Each row is a point on a tangle of strands that fork, close into loops and nearly touch. The rows are in no order.
Two points are linked if the straight distance between their rows is under 3.3. Some points are linked to none.
Z_12: [-0.97 -0.59  1.89  4.87  1.26 -3.96  1.02 -1.79 -2.43]
Z_37: [ 1.17  2.09 -1.27 -1.36 -1.69  2.69  1.99 -0.78  3.10]
Z_235: [ 0.93  0.51 -0.55  2.47 -1.42 -2.18  0.88 -3.00  1.33]
Z_285: [ 0.75 -1.19 -0.94 -1.08  0.03 -3.25 -2.17 -1.72 -3.42]
Z_347: [ 0.83 -1.26 -1.90 -3.87  0.54  0.85 -1.89  3.70 -2.56]
Z_589: [-1.11  0.62  4.40  3.46  1.59 -1.28  2.14  1.28 -0.33]
Z_133: [-0.59  0.76 -1.77 -4.39 -0.55  4.81 -0.39  3.75 -0.57]
Z_476: [-0.81 -0.37  1.18  6.75  1.07 -1.69  1.76 -2.43  1.57]
Z_499: [ 1.05 -0.06 -1.16 -2.87 -0.37  0.02 -1.08  0.91 -2.28]
Z_414: [ 1.03  0.46 -0.09  3.38 -1.54 -0.83  1.45 -2.65  3.75]
Z_250: [-0.48 -2.56  1.12 -2.93  1.91 -1.04 -4.43  0.35 -0.36]
Z_876: [-1.03  0.80  4.02  5.19  2.22 -0.42  3.71  1.14  0.44]
Z_91: [-0.10  1.62  4.05  3.42 -0.03 -0.71  3.81  1.70  2.03]
Z_384: [-0.52  0.37  1.91  4.25  0.17 -1.58  1.74 -1.65  2.03]
Z_603: [ 0.53  2.01  0.83 -1.63 -1.23  2.71  1.39 -0.76  4.42]
Z_328: [ 1.01  1.68 -1.05 -1.52 -1.56  1.51  1.26 -0.85  1.46]
Z_569: [ 0.39 -0.18  0.01  3.92 -0.60 -4.25  0.88 -3.03 -0.88]
Z_895: [ 1.14 -1.18 -1.27 -3.34  0.47 -0.50 -1.92  2.33 -2.72]
Z_205: [ 1.09 -0.44 -0.27 -1.17 -0.38 -2.64 -0.85 -0.21 -2.97]
Z_320: [ 0.15 -2.00 -1.05 -2.76  0.92 -1.23 -4.02 -1.44 -2.05]
Z_299: [ 1.81  1.17 -0.51  1.77 -2.24  1.21  2.00 -1.44  5.47]
Z_877: [ 0.56  1.38  1.41  1.27 -1.31  1.27  1.88 -1.21  5.53]
Z_887: [-0.34  0.93  3.14  5.50  0.81 -1.09  3.79  0.87  1.52]
Z_926: [-1.22 -1.50 -4.23 -3.71  0.20  2.83 -3.05  2.36 -2.77]
Z_601: [-1.60 -0.32  4.22  2.83  2.27 -1.93  0.64  0.76 -1.59]
Z_427: [-0.43 -0.46  1.36 -0.95  0.29 -1.10 -1.69 -2.15 -0.16]
Z_302: [ 1.85  0.72 -1.01  2.94 -2.24 -0.05  1.53 -2.22  4.46]
Z_890: [-0.42 -2.49 -3.64 -3.91  1.09  1.30 -3.78  1.78 -2.33]
Z_867: [ 0.50  1.76 -0.47 -3.93 -0.92  4.13  0.91  2.79  0.60]
Z_96: [ 1.35  0.15 -1.39  2.54 -1.57 -3.15  1.13 -3.20 -0.01]
Z_264: [-0.46  0.93  2.92  2.88 -0.07 -0.52  2.33 -0.32  2.57]
Z_447: [ 0.39 -3.12 -1.53 -4.52  2.34 -0.20 -3.50  3.70 -0.57]
Z_438: [-0.19  0.23  1.94  7.14  0.99 -1.54  3.25 -0.34  1.27]
Z_24: [-0.55 -0.40  1.00  4.66  0.27 -4.00  0.93 -2.83 -1.41]
Z_379: [ 0.03 -0.65 -2.60 -3.94  0.01  2.84 -1.15  5.08 -2.38]
Z_816: [-0.11  1.53  1.79 -0.49 -0.76  1.94  0.91 -1.55  4.79]
Z_793: [ 0.26 -2.56 -2.49 -3.74  1.47 -0.22 -4.14  0.77 -2.07]
Z_674: [-0.32  1.61 -3.68 -2.22 -1.74  3.75  0.78  0.28 -0.89]
Z_94: [-0.03 -1.70  0.52 -0.05  0.69 -3.81 -2.62 -1.80 -3.20]
Z_576: [-0.13 -0.92  1.52  1.37  0.51 -4.08 -0.86 -1.08 -3.05]
Z_587: [-0.31 -0.39  2.50  2.62  0.77 -3.95  0.42 -0.24 -2.86]
Z_149: [ 0.83  0.94 -1.50 -2.38 -0.86  1.04  0.17 -0.48 -0.61]
Z_629: [-0.74  0.41 -2.66 -3.64 -0.77  4.28 -0.33  4.60 -2.02]
Z_846: [-1.94 -0.60  3.65  2.94  2.19 -1.62 -0.21 -1.06 -0.80]
Z_779: [-0.06 -2.57  0.38 -3.93  2.07 -0.05 -4.20  1.70  0.14]
Z_740: [ 0.66  2.19 -0.19 -3.27 -1.21  3.56  1.43  1.36  1.67]
Z_854: [-1.41 -0.02  2.72  3.61  1.08 -1.66  0.87 -1.85  0.65]
Z_647: [ 0.47  2.29 -1.57 -2.51 -1.71  4.34  1.84  0.08  2.69]
Z_237: [-1.43  0.83 -3.81 -2.84 -1.33  4.40 -0.55  0.12 -1.11]
Z_994: [-0.67 -2.57  1.02 -1.89  1.75 -2.07 -4.42 -1.11 -1.26]
Z_273: [ 0.62  2.07 -3.35 -1.55 -2.12  3.05  2.07  0.43 -0.01]
Z_806: [-1.44  0.05 -3.51 -3.39 -0.72  4.11 -1.63  1.36 -1.81]

A piece is two or more points that can be reached from each other along the links. Count, over all rows, the pieces, the separate loops (a circle has one, a figure eight two, a Y none), the forks (points with three links) and the tips (points with one).
pieces -> 3
loops -> 3
forks -> 3
tips -> 3

How many points has the smallest loop of links through each point below? Write none if it is on no loop.
Z_887 -> 6
Z_629 -> 12
Z_601 -> 9

A fork is a point with three links, a tip a point with one. Leave the first point through the second and follow the links. Name the first fork or tip that comes.
Z_846 / Z_601 -> Z_887
Z_24 / Z_12 -> Z_205
Z_133 / Z_867 -> Z_37
Z_887 / Z_91 -> Z_384
Z_926 / Z_806 -> Z_273
Z_793 / Z_320 -> Z_447

Name the points in between on the shortest way along the links from the first point to the second, in order.
Z_587 / Z_96 -> Z_12 > Z_24 > Z_569
Z_384 / Z_589 -> Z_854 > Z_846 > Z_601
Z_994 / Z_926 -> Z_320 > Z_793 > Z_890
Z_674 / Z_793 -> Z_237 > Z_806 > Z_926 > Z_890
Z_740 / Z_299 -> Z_647 > Z_37 > Z_603 > Z_816 > Z_877
